The views of a scene show one set of named points, each view turned or mirrored, shifted and resized as a whole, with a little noise and some points left out.

Scene 1
View 1
vof: [-6 -4  8 -1 -7 -7  2 17 -6 -1 -8  8 -3  7  5 -4 -8  4  4 12]
sadol: [-12 -13  -2  -5 -10  -4  16   5 -10   1  -4  -5  12  12  -2   3 -14   9
  -2  28]
Zefe: [  4   8  -3   4  -5 -16   3  -1  -3   9  10 -17  -8   9   1   5   2  -1
 -20  13]
sazi: [  4   9   7   2  -6  -8   0  15  -5   3   1  -4 -13   9   4  -2  -1   1
  -6   9]
per: [ -2  12   2   2  -7  -5   3  13 -11   6   3  -5  -5  12   5  -1  -7   7
  -2  10]
savim: [  8   9   5  10  -5   4   0   8 -10   2   8 -12 -10  12   3  -3   8   2
  -7  10]
gumi: [ -1 -14   2  12  -2 -17  -7  -2   4  -2  -3   5  -6  -3   4  -3   9  -6
  -8   6]
zosel: [-17   1 -13   6  -9 -14   7   2 -12   7   4  -3  12  16   8   2 -14  10
   3   5]
Fum: [-12 -12  -1  -6 -11  -4  19  10  -9   0  -4  -6  12  17   1   3 -16   8
   0  26]
nanon: [-17 -12 -11   6  -8 -22   8   0  -1   2   1  -2  10  13   8   3 -10   2
  -1   7]
liron: [-20 -12 -11   6  -9  -4   7  -3 -19   3  -3   5  22  10   3  -2 -15  16
  11  14]
zogo: [ 5 -5  7 12 -3 -1 -4  5 -4 -4  1 -2 -9  5  2 -6 11 -3 -5  9]
Gurur: [-4 -5 -2 14 -5 -4 -1  2 -8 -1  2  0  2  8  6 -4  3  2  1  6]
Pefuf: [ -8   0 -13  13  -7 -15  10  -3  -4   5  12 -16   6  18   8   4  -3   0
  -8   5]
luves: [-2 -9  0  6 -6 -5  6  0 -6  0  1 -7  2  8 -1  0  1  2 -8 19]
Komun: [-12 -10   2   4  -7  -7   5  13  -8  -2  -7   9   5  10   7  -4 -10   6
  10   9]
Lefen: [ -1  -6   2  15  -5   8   2   6 -12  -4   3  -3   2  12   4  -6   5   4
   5  11]
retis: [  2 -10   3  10  -4  -4   4   1  -3  -2   3  -8  -3   8   0  -1   7  -3
  -9  16]
Dazo: [  1  17  -3  10  -4 -17  -5   6  -5   9   9  -8 -12  10   9   0   1   1
  -8  -4]
Zapeg: [-17 -25  -4  -5 -12  -7  27   8  -3  -4  -4  -8  19  21   1   6 -18   5
   0  30]
Nopu: [  3   1   3  15  -3   3  -8   1 -13   0   2   0  -5   2   2  -7   9   5
  -1   8]
View 2
Pefuf: [-18  -4  -7 -28   2   5   3 -20  -6   7  22  -4  16   0 -23  11  -7  -9
 -13 -10]
Nopu: [-25  25  -6  -4 -10 -22 -13 -11  -2   0  19   7  -7 -24   2   6  -5 -12
   6  15]
Gurur: [-15  12   5 -11  -2 -15 -10 -10  -4  -2  20   6  -3 -14  -2   4  -6  -7
  -5   3]
nanon: [  5  -9  17 -20   9   9  -9  -4  -6  -1  22  -4   7  -3 -16   4 -11   2
 -12 -12]
sadol: [  8   5   6 -29   8   5 -40  10 -15  15  14  15   4  19  -6   1 -20 -13
  -2   2]
zosel: [ -7 -26  12 -20   7   8 -21 -14 -12   6  23   6  -2  -5 -21  10 -15 -11
  -3  -6]
retis: [-12  33  -9 -18  -6 -11  -8  -3  -1   4  13   2  10  -2  -1   5  -6  -7
  -6   4]
Dazo: [-19   3 -17  -9 -19   0   1 -23   9  -1  11  -2  -3 -28 -23  28   3 -20
   3  -5]
Zefe: [-14  21 -27 -22 -13  11  -1 -12   4  12  11  -9  15  -7 -26  23  -5 -16
   5   0]
Lefen: [-22  16  -1 -15  -3 -27 -18 -11  -9   1  18  18  -7  -6   9   0  -5 -15
  -9   6]
Zapeg: [ 19  -1  15 -41  17   7 -36  13 -18  11  11  16  11  37  -3  -5 -19  -7
 -21 -13]
zogo: [-15  36  -8  -8 -12 -21  -7  -6   4  -4  11   5  -2 -16   5   8   0 -10
  -4   5]
Fum: [ 12   0   5 -35   7   7 -41   9 -14  14   9  18   2  25  -7   5 -18 -18
  -7  -5]
per: [-11   1 -12 -16 -14  -4 -24 -11   0   6   8  14 -11 -11 -12  22  -5 -28
   4   0]
sazi: [ -5  18 -15 -13 -19  -5 -16  -7   8   0   1   9 -10 -15  -8  25   0 -25
   2  -3]
Komun: [  7  -2  20 -11   2  -9 -30   2  -5  -6  13  16 -16  -8   3   5  -9  -9
  -6  -5]
liron: [ -5 -21  26 -18  18  -1 -37  -3 -23   9  32  13  -6   0  -6  -8 -24  -4
   0   8]
vof: [ 10  10  10  -8  -8  -6 -32   5   2  -6   4  15 -18 -11   2  13  -6 -15
   0  -3]
gumi: [ -2  36   8   0  -6  -7   1   1   7 -11  15 -11   5 -24  -1   5  -2   9
  -2   2]
savim: [-29  26 -27 -18 -18 -21 -10 -17   0   7   9  12  -2 -10  -3  16   0 -28
  -1   6]
View 3
sazi: [  2  -3  -9  14   1  18 -16 -10  -3 -10  -5 -14 -15   9   1  -5  11  -4
  -5 -11]
Nopu: [ 14   1  -1  10 -15  13 -18   8 -18  -4  -9 -13 -14  13  -7  -9  18   4
  -6  -8]
savim: [  5  -1 -11  12  -3  17 -24  10  -7 -11  -4 -16 -20  16  -1  -4  17  -2
  -1 -10]
retis: [ 12  -4  -5  11  -9  14 -17   9  -5  12  -2 -11 -15  10  -2  -3   9  -3
   5  -1]
Komun: [  0  -8   6  18  -6   9  -4 -12 -21   4 -13  -6   2  -7  10   3  10  12
   0   5]
per: [ -7   0  -7  14   1  17 -13  -5 -11 -10  -9  -9 -10  11   6   2  15   2
  -3 -10]
liron: [ -9   3   9  12 -11   6   2   6 -32  16 -18   4   8   1  13  12  17  18
   7   5]
Dazo: [  6   5  -4   9   2  28 -25  -5  -6 -19  -8   3  -5  20   0  -5   5  -4
  -4 -14]
vof: [  1  -8   0  18  -5  10  -4 -18 -13   2  -9 -14  -7  -4   4  -2  12   5
  -6  -2]
gumi: [ 27  -4   6   8 -15  16 -16  -6  -7  12  -4  -3  -5   6  -9 -14  -1  -5
  -4  -3]
Lefen: [  9  -7  -2  16 -12   9 -19  13 -19  -1  -9 -16 -13   5   3  -1  18  10
   3   1]
zogo: [ 18  -6  -3  12 -12  14 -20   3  -9   0  -4 -16 -17   8  -6 -10  10  -2
  -3  -4]
luves: [  3   0  -4  10  -8  12 -10   8  -8  17  -4  -8 -12   9   1   1  10  -1
   5  -1]
zosel: [ -9   4   4  12   0  17  -9   0 -20   3 -16  10   9   8  14  12   9  10
   7   0]
nanon: [  3  -1   7  12  -3  17 -11  -4 -11  15 -10  11  10   4  10   8  -2   4
  10   5]
Pefuf: [  1   3  -2   9   3  23 -24  12  -5   4  -7  10   2  17  10   8   2   0
  14  -1]
Zefe: [  1   7 -10   5   3  26 -18   5   4   4  -1   1 -12  24  -1   0   5 -13
   4 -13]
Gurur: [ 11  -2   3  12 -11  14 -18   5 -17   1 -10  -5  -4   8   1  -3  11   6
   2  -1]
Fum: [-19  -5  -6  17   3   7   3  -1  -9  22  -7  -9  -7  -2  16  16  12   4
  11   6]
sadol: [-15  -2  -4  14  -2   7   5   1 -12  25  -7  -8  -7   1  12  12  14   4
   9   4]
Zapeg: [-15  -9  -3  19   2   5   3   3  -7  35  -5  -7  -2  -8  21  21   7   6
  20  16]
View 4
Fum: [ 43 -22 -21  -2  21   6  -2 -11 -21  -9 -37  10  -5   0   6 -22  25  29
 -36 -18]
nanon: [ 11 -21 -17   6  25  17   0  -2  10 -22 -25   3  16 -13  14  -3   9  16
  -9 -22]
Lefen: [  8  20   9   8  -6   1 -10  -7 -20  -4 -13   5 -10  -5   1  -3  25  19
 -14 -18]
savim: [ 16  36   8   9 -11  -5  -6 -20  -4   3 -30  17 -24 -23   2  -8  20   8
 -11  -6]
Zapeg: [ 38 -39 -20   2  32   6  -6  -6 -26 -14 -38  10   5   0  12 -12  28  45
 -40 -22]
Komun: [ 19 -12 -13  -5  -5  13   3   2  -9 -18  -8   1  -7   9   3  -7  17  16
 -14 -19]
luves: [ 22  13  -1   0  19   6  -7 -11 -14 -12 -29  10 -12 -21  15  -6  22  15
 -15 -19]
sadol: [ 39 -13 -18  -3  25   9  -5  -9 -24 -11 -31   7  -4  -3  10 -22  26  24
 -33 -23]
per: [ 25  14 -11   3 -11   2   3 -17   4  -3 -27  11 -16  -8  -3 -21  14   2
 -16  -6]
liron: [ 18  -9 -20   5  24  18  -8  -2 -18 -11  -6 -12  24  10  -1 -28  21  12
 -24 -33]
Zefe: [ 23  24  -5   7  16   1  -2 -25  15  -5 -49  21 -15 -43  15 -12  11   0
  -8  -5]
retis: [ 16  19   8   1  11   3  -8 -10 -11 -11 -28  14 -19 -27  17   4  21  17
  -9 -16]
zogo: [ 10  27  12  -2  -6   3  -4  -7  -9 -13 -18  13 -28 -21  13   9  19  11
  -1 -14]
Pefuf: [  6   4  -6  23  19   4  -7 -19  16  -4 -42  11  15 -29   8  -9  12  17
 -11 -12]
Gurur: [  6  15   2   6   1   9  -5  -6  -4 -11 -13   4  -3 -13   7  -3  17  10
  -7 -20]
Dazo: [  8  25  -6  10 -11   3   5 -20  29  -5 -31  14 -11 -27   3 -10   3  -7
   3  -2]
vof: [ 28  -4 -13 -13 -10  11   7  -1  -7 -19 -14   8 -23   3   5  -7  15   8
 -12 -14]
sazi: [ 25  18  -5  -3 -16   2   6 -15   7  -9 -30  18 -31 -17   4  -9  12   3
  -8  -2]
View 5
Dazo: [  0 -15   8   7  10 -18   9   4 -18  26   6 -18  -8  12  -4  11  22 -26
   8   5]
Gurur: [-14 -15 -17  -2  10  -3   6  11  -9  14   0 -10 -14  -2  -6  -8  -2 -14
  11  -3]
Zefe: [ -5 -26  15 -10  11 -11  -4  -2  -9  27   1 -32 -19  13 -14  -3  26 -12
  -9   8]
Komun: [-16  10 -14  -6  -5   6  -1  10  -7   4  -7  -2  -5 -21  -1  -4  -3  -4
  19  -1]
liron: [-36   5  -9   5  -3  20 -10  19   9 -13  -8  -4   6  -6 -21 -12 -17  -5
   4  -6]
sazi: [ -7  -2   0 -13  -1 -14   7  -2 -22  25  -2 -23 -19  -3  -1   1  25 -15
  14   1]
luves: [-17 -17  -9 -17   5   2  -5   6  -4  14  -6 -22 -21  -3 -13 -17   5  -2
   0   0]
vof: [-12  12  -9 -13  -8  -2   3   6 -14  12 -13 -10 -11 -18   2  -4   8  -3
  22   1]
Zapeg: [-32   4  -2 -24  -4  32 -32  -4  10  -8   5 -14 -15 -37 -13 -16  -1  15
 -12   1]
zosel: [-21   0   9  12   3  13 -13   8   4  -2   8  -5   7  -5 -14   5   0 -14
  -3   2]
gumi: [ 12 -29 -19 -13  14  -9   6  17  -8  26 -18  -7 -19  -3   4 -10  -1   0
  12  12]
Pefuf: [-13 -26   7   4  17   5 -13   2   1  13  19 -15  -9   1 -13   1   8 -16
 -14   5]
Lefen: [-26 -10 -26  -8   7  -3   9   7 -15  12   8 -16 -23  -6  -8 -15  -1 -18
  14 -13]
Fum: [-33  10   4 -21 -11  21 -21  -3   1  -3  -2 -21 -13 -24 -15 -14   9   7
  -3  -2]
per: [-19   5   4  -4  -4  -9   4   0 -17  15   2 -23 -11   0  -9   1  19 -18
  12  -5]
Nopu: [-16 -17 -22  -6   8 -15  17  13 -17  20  -7 -19 -19  10  -9 -14   3 -19
  18  -8]
zogo: [ -6 -20 -22 -15  10 -13  12   7 -18  26  -4 -18 -27  -2   0 -13   8 -11
  15  -2]
retis: [-11 -24 -14 -19  10  -4   0   4 -10  21  -2 -22 -28  -4  -7 -16   7  -5
   2   0]
nanon: [ -7 -13   2   1   9  14 -16  10   7   4   1   0   0 -13  -7   0  -4  -1
  -4  11]
sadol: [-31   5   0 -20  -8  18 -18   2   3  -1  -9 -21 -13 -17 -18 -17   3   6
  -3  -2]
savim: [-18 -15  -9 -11   7 -16  11  -2 -22  25   9 -31 -27   6  -9  -9  20 -23
  10  -9]

In a view up to two points have been moved. Name them for each view, in the order of its rows, or write -.
view 1 => Fum
view 2 => savim
view 3 => Komun
view 4 => nanon
view 5 => zosel
